A landscape with many valleys, sampled at points; each row gives a point and its height.
From any point a ball rolls to the lowest of the 2 points nearest to it. It stops when none of these is lower. Distance is the straight distance between rows; heights are no part of it.
<990>: [136 161 102 126 128  93  65  92  93  63 101 119 120  98  90 126 101  88
  69  98 144]  (h 301)
<553>: [ 79  85  83  74  94 162 113 105  79 120  78  67 102 135  94  84 150 101
  96  73 118]  (h 116)
<1113>: [ 88 110 119 112 116 118 112 123  97 122  93 111 109 131  91 120  71 126
  19  82  96]  (h 504)
<1191>: [ 78 104 105  87 107 121  98 117 106 130 108 107  85 158 121  96  87 118
  67  73  84]  (h 314)
<1137>: [149  98 118 102  94  97  91 127 127  80  99  94 117  72  85 115  58  84
 129 124  97]  (h 395)
<259>: [ 46  91 105  85  97 139 107  95  63 146  91  68  78 117 109  82 144 103
 104  86  95]  (h 357)
<1053>: [158  59 109 100 110  69 106 122 109  88  95 109 122  93  77 122  94 102
 144  99 136]  (h 457)
<756>: [ 88 135  91 104 113  95  81  93  94  94 104  98 107 136 120 109  91  96
  54  79 117]  (h 492)
<1101>: [ 89  53 111  92  85 161 119 118  85 144  95  65  92 110  97  74 120  78
 100 101  76]  (h 337)
<460>: [ 96 135  99  92 125 124  73 107  69 107 107  87 123 145 109 113 101 101
  51  77 104]  (h 471)
<32>: [ 82  89 123 108  85 101 108 114  83 131  94  90 107  90  73  79 120  87
 128  91  92]  (h 459)
<412>: [120  81  74  91  91 103  91 101 141  70 103 117  91  77  97  92 105  99
 151 112  79]  (h 311)
<917>: [ 83 126 120 106  99 138 123 109  76 130  82 105 116 120  74 120  97 115
  28  84 118]  (h 534)
<429>: [110  90  90  96  92 109 105 112 111  82 100  85 120 113 126  85  92  78
  83  98 117]  (h 300)
<1133>: [118 123 108 111 100  88  65  97 125  66 100 108  74  87  70 118  77  77
  98 106  89]  (h 443)
<1048>: [108 110 106  97  82  98  59  91 128  98 120 103  63 102  87  76  77  62
 141 107  72]  (h 479)
<282>: [ 73 115  90 104  86  70 100  65 107 105 109 104  88  93 118  70 105  85
 124 104 107]  (h 465)
<1214>: [ 88 108 110 118 102 118 121 120 107  95  91 107 117 105  99 122  89 103
  46  93 111]  (h 470)
<440>: [ 89 126  97  71 127 133  91 117  78 125 106  93 107 173 121 101  89 125
  54  72  98]  (h 398)
<140>: [ 65 139 109  56 102 128  92 100  46 142 104  64 107 148  88  76 133 108
 133  80 118]  (h 272)
<163>: [ 67 118 100 104  95 109  74 101 137 108 118 117  54 129 122  90  93  92
 113  92  72]  (h 530)
<343>: [ 64 113 102 116 108 103 102 104  69  97  77  81 109  89  84 116 130  96
  71  73 111]  (h 713)
<1227>: [ 84  38  84 102 105 116 120 109 103 125  97  76  87  89 131  85  93  83
  56 109  77]  (h 285)
<830>: [127 142 122 115  91  71 109  94 119  68 108 130 104  92  99 112  65 107
  98 119 108]  (h 355)
<353>: [ 66  81  80 105  91  98 124  81 121 112 116 117  76  80 132  77 112 111
 102 123  82]  (h 252)
<1204>: [105  95  87  94  95  89  82  89 100  92 111  75  92 117 127  80  83  68
  83  93  93]  (h 346)
<1285>: [128  78 108 111  85  76 120  82  80  95 105 129 116  39  90  97 102 136
 144 141  59]  (h 586)
<1127>: [ 85 132 116 102 108  91 118  93  68 113  86  98 140  90  70 109 119 119
  91  79 176]  (h 297)
<46>: [ 79 116 125  92  93 149 102 125  91 132 107  95  97 149  98  92  91 105
  84  84  80]  (h 238)
<588>: [ 77 105  90 103 124 137  89 111  52 102  79  63 110 113  86 123 145  91
  64  67 110]  (h 721)
<783>: [ 80 128 104 112 109  95 125  96  77  90  78 100 134  84 101 115 112 116
  55  88 156]  (h 327)
<250>: [107  99 113 102  97 143  78 145 121  93  92  98 110 111  75 115 103  93
 123  78  86]  (h 425)
<518>: [ 59 106 105 108 117  98  76  90 113 135 112 115  37 135 132  98  93 106
  85  88  66]  (h 567)
<770>: [ 97 123 111  77  96 113  84 111  70 118 121  67 105 158 114  85  85  91
  91  92  78]  (h 286)
<676>: [130 163 102 107 121  91  46  91  70  83 106  99 131 121  98 108 103  77
  86  87 143]  (h 230)
<234>: [149  71 112 101 105  27 117  72  74  88  96 132 106  80  79 130 100 124
 147 116 124]  (h 488)
<1088>: [ 95  42  89  94 108 112 135 116 128 145 110 113  83 106 127  71  70 128
  62 105  79]  (h 147)
<366>: [ 86 105  70 116 120  86 100  85 106  54  73  96 102  75  90 127 148 113
 104  79 123]  (h 416)
<1159>: [ 71  65  83  88  95 146 125  98 100 119  84  83  93 106 117  77 139  99
  94  91 109]  (h 152)
<262>: [ 76 120 110  71  95 119 108  97  48 142  88  68 125 123  68  84 126 106
 108  70 137]  (h 219)
<1019>: [ 63 103 110  95  84 110  90 100 105 139 121  95  78 129 127  56 106  88
 132 101  88]  (h 415)
<1251>: [ 88  85  92 112  94  82  85  78 113 117 130 101  51  74 113  76  83  71
 103 130  56]  (h 525)
<526>: [ 74 108 123 120  79 103 109 104 116 123 124 128  91  77  91  81 104 107
 133 118  63]  (h 515)
<386>: [111  77  91 107  81  77 111  84 105 102 120 116 105  49 101  82  98 102
 139 135  65]  (h 597)
<790>: [180  60 107  93 116  50 104 100 100  71  96 107 105  77  83 135  81 104
 145 120 128]  (h 464)
<345>: [ 67  83 118 118  85 137 126 116 119 132 113 121  84  80  92  94 105 111
 103 111  65]  (h 533)
<226>: [ 93 118  67  95 102  71 108  53 122  58  99 121  80  81 124 102  96 116
  84 125  97]  (h 372)
<956>: [122 105 112  93  95 122  61 129  97  97 108  67 104 121  96 114  77  68
  98  89  67]  (h 262)
<499>: [ 84  57  98  93 117 110 128 111 104 169 101 106  65 123 121  62  84 132
  56  85  90]  (h 223)
<260>: [ 98 165 103  97 116  87  52  90  62 104 114  90 128 126  88 102 113  87
 111  70 129]  (h 126)
<805>: [ 88 105 101  97  90  88  76  86 117 123 127  95  54 118 126  67  73  66
 102 111  67]  (h 490)
<721>: [148 138  90 117 112  86  78  95 122  39  98 116 102  93  92 119  92  91
  86 111 133]  (h 342)
<1171>: [122  76  77  91  84  73  94  71 118  88 121 105  81  58 108  64  90  81
 130 140  73]  (h 606)
<1009>: [ 90  96 108  86  86 106  94 108  95 125 113  83 102 136 126  70  82  81
  88  98  87]  (h 363)
<401>: [174 114 116  94 101  78 101  87 109  53  87 134  97  60  92 127  68 124
 143 147  93]  (h 349)
<1229>: [ 67  97 106  97  87  96 105  93  99 125 105  94  99 101 110  62 119  91
 120  94 107]  (h 442)
<1272>: [ 78  60  77 101  97 104 133  95 103  96  90  85 103  78 124  94 116  97
  61 110  95]  (h 242)
<1309>: [ 62 112  88 104 105  92 146  79  88  85  79 111 122  69 107 113 120 130
  60 102 136]  (h 364)
<1051>: [105  59 119 108  93  93  96 122  71 129  85  75 114  95  57 106 122  87
 133  78  95]  (h 469)
<123>: [126 103 118 126  99  84 114 110  93  59  90 102 112  58 101 139  81  92
  74 123 102]  (h 541)
<932>: [ 85 103  79 116 108 102 124  92  98  61  75  97 112  75 103 121 131 112
  65  90 122]  (h 394)
<1250>: [ 82  98  64  93  96  80 107  71 140  86 113 122  66  98 142  82  94 108
  89 118  85]  (h 315)
<913>: [ 48 124 100 118 113  89  99  86  81 105  94  92  80  99 112 113 111 100
  65  80 100]  (h 698)
<597>: [102  78  88  89  88 108 140 100 122  95 100 100 123 104 130  79  89 109
  73 108 117]  (h 265)
<657>: [170  90 125  95 102  78 111 118 114  70  91 112 116  55  83 132  63 109
 143 140 101]  (h 375)
<1201>: [152  99  83 108 134  59  68  95  99  64  87 113 119 104  79 132 121  97
 120  86 159]  (h 436)
<659>: [114  91  83  88  85  95 117  89 138  90 122 127  95  83 132  87  63 117
 102 146  65]  (h 197)
<885>: [ 78 140  93  64 112 125  83  92  45 131  95  82 141 123  76  92 138 120
 114  59 154]  (h 178)
<17>: [ 96  59  92  93  87  94 134 106 124 121 111 104 108  97 129  74  67 105
  63 125  88]  (h 217)
<522>: [ 83 133 105 108  92  81 114  89 120  86 113 139  99  97 112 101  73 115
  86 110  91]  (h 403)
<483>: [123 114  65 110 119  71  85  80 112  48  80 111 109  86  89 127 131 112
 113  90 148]  (h 427)
<116>: [ 97 118 107 116  99  97  61  97 106  88 103  89  76  98  84 113  98  72
 108  89  76]  (h 467)
<673>: [105  99 100 105  86  82 120  96 105  76  91 113 123  84  95 100 110 112
 117 106 121]  (h 498)
<413>: [119  59 103  97  90 123 104 135  94  92  88  68 127  82  79 101 107  79
  99  96  99]  (h 481)
<910>: [ 49 132  80 111 118  78 103  76 119  90 101 118  72 103 124 118  99 114
  59  87 100]  (h 673)
<824>: [ 76  71 106  81  94 160 121 101  62 161  93  74  74 125  91  76 131  96
  82  98  84]  (h 356)
<275>: [ 72 111  75 104 133  69  93  82 122 110  96 126  56 123 138 101  81 129
  58  78  94]  (h 646)
<153>: [100 114  95  81 118 139 102 105  37 116  91  54 133 122  72 113 136 101
  69  79 115]  (h 728)
<683>: [ 75 135 114  87  97 103 116  94  64 125  95  81 134 116  91  87 110 104
  82  79 149]  (h 263)
<801>: [128  96  83  90  73  96 126  76 125  69 107 133 112  77 125  86  83 129
 126 138  83]  (h 260)
<48>: [115 110 106 108  99  92  76 104 120  80 108  96  88 105 104 114  59  71
  67 105  83]  (h 407)
<1022>: [106 100 113 112  99  86  69 112 106 103  95  97  95 104  66 111 116  88
 140  75  87]  (h 487)
<1223>: [ 68 140  91 109  99  90  74  76 121  93 114 110  64 122 111  96  96  89
 104  88  98]  (h 557)
<313>: [125  78  82  87  82  96 119  94 122  66 100 123 119  67 104  91 107 132
 155 124  82]  (h 291)
<244>: [ 65  55  78 101  93 131 140  96 110 118 107 101  85  79 120  76 120 103
  87 113  91]  (h 196)
<1160>: [ 91  88  99  75  97 159 100 114  76 132  83  75  99 134  66  84 152 106
 136  63 111]  (h 141)
<392>: [ 63 108  95  98 129  66  83  82 101 146 105 107  40 140 138  83  78 123
  67  80  90]  (h 609)
<679>: [ 97 158  91  73 129 108  54 101  44 114 105  84 142 136  78 106 135 111
 119  62 140]  (h 220)
<1307>: [180  67 115  91 118  32 101  65  79  79  91 127  91  81  72 138  73 114
 146 137 120]  (h 475)
<1083>: [133  97 117 107  86  89 125 104 101  71  93 112 109  47 103 132  67 115
  96 145  85]  (h 559)
<690>: [114  74 104 100  97 101  97 126 121  99 104  83 101  97 118 111  47  78
  66 113  74]  (h 362)
<807>: [ 74  93  91 114  96 124 111 109 140  83  99 127  77  80 105 122 106 120
 101 104  60]  (h 571)
<80>: [ 59  83 107 111 101 130 111 111 132 121 107 127  63  99 117 111 102 119
  79 103  62]  (h 552)
<420>: [117 113 119 119 101  77 101 111  89  80  86  97 123  85  87 113 104  92
 100  92 127]  (h 509)
<1304>: [130 106 123 122 101  89  95 122  77  77  92  80 120  83  96 122  81  72
  69 105 116]  (h 523)
<336>: [ 88  98 104 103  84  98 142 100 100  99  87 128 119  70  78  98 122 140
 125 109 106]  (h 507)
<149>: [136 101 115 112  96 116  77 143 120  73  95  96 121  96  78 126  81  90
 116  92 105]  (h 412)
<872>: [ 98 120 108 106  81  87  87  95 126  93 118 122  84  89  84  87  89  91
 139 111  76]  (h 496)
<1059>: [ 93 113 114  88  85 106  61 100 102 119 120  83  74 132 108  67  89  66
 133 103  75]  (h 451)
<693>: [ 77 110 112  75  90 122  94 106  65 135  98  65  97 137 105  70 131  92
 124  87  97]  (h 321)
<691>: [104  68 120 109  97  70  70 112  80 127 100  88  91 106  58  97 119  81
 156  74  82]  (h 478)
<1177>: [137 127 109 100  87  87  98  90 128  62 104 134  94  70  84 113  72 116
 129 134  84]  (h 313)
<263>: [161  73 110 108 128  74 108 122  89  82  92  97 141 103  82 129 103  99
 115  95 164]  (h 452)
<874>: [ 69 107 104 109  92 111 128 104 119  97  97 117 101 100 108 104  94 115
  76 100  99]  (h 444)
<843>: [ 89  63  94 112  92  91  93  93 110 104 116  83  80  54 112  90 102  71
 108 119  58]  (h 545)
<715>: [103  88  94  99  95 126  67 116 123  95 106  82  77 123 118 102  78  72
  89  96  60]  (h 316)
<151>: [ 82  44  85  96  99 140  97 111  95 122  99  62  82 106 127  81 115  79
  88 102  74]  (h 317)
<605>: [122 130 110  89 106 111  68 119  64 104 123  66 115 148  99 106  78  65
  78  92  75]  (h 138)
<1120>: [ 79 118  98 107  91  64 110  81 102  98  92 114 107  79  96  90 124 108
 138  91 123]  (h 486)
<394>: [101  46  85 100  96 117 105 119 126 110 110  79  98  74 129  95  71  76
  83 126  63]  (h 323)
<1072>: [146  98 115 113  86  70 125  90  82  75  90 125 115  52  93 120  89 132
 128 136  94]  (h 573)
<754>: [129  45 111 104 100  99 102 136  95 108  80  88 124  85  57 110 103  86
 129  89 104]  (h 476)
<989>: [ 98 145  84 109 107  74  74  73 105  69 102  96 103 108 109 101  88  82
  67  97 132]  (h 448)
<169>: [110  85  87  98  90 119  79 112 142  80 109  91  84  95 105  97  96  74
 128  99  69]  (h 332)
<485>: [121 115  96  87  84 105 102 100 155  75 112 135  96  96 110 104  62 107
 124 130  74]  (h 267)
<662>: [ 85 107 118  85  93 162 107 123  82 131  84  89 100 136  66  94 122 104
 109  82  91]  (h 173)
<338>: [106  75  67  88  91  93  90  76 138  82 118  96  72  85 129  66  96  73
 111 124  84]  (h 615)
<155>: [120  80 106 108 110  43 135  86  82  92  83 125 126  80  73 132 117 137
 130 102 138]  (h 497)
<434>: [ 96 140  82  99 107  75 101  69 118  54  98 116 102  93 111 106 103 107
  96 104 132]  (h 414)
<218>: [111  69 102 105  98  80 153  90  78 101  74 120 123  65  64 111 131 141
 123 106 129]  (h 505)
<113>: [142 104  98 111 125  73  80 105  76  82  90  96 146 118  83 118 119  93
 113  77 167]  (h 445)

Call two points neighbours if one is among the 2 nearest of the other. Go from one point of each pair to the other, from neighbour to neighbour, staying as low as possible. Name the highest point that can't be avoided.
<659>, <244>: <1009>
<885>, <1059>: <1022>
<885>, <244>: <259>
<260>, <885>: <679>
<1088>, <244>: <1191>
<659>, <605>: <169>
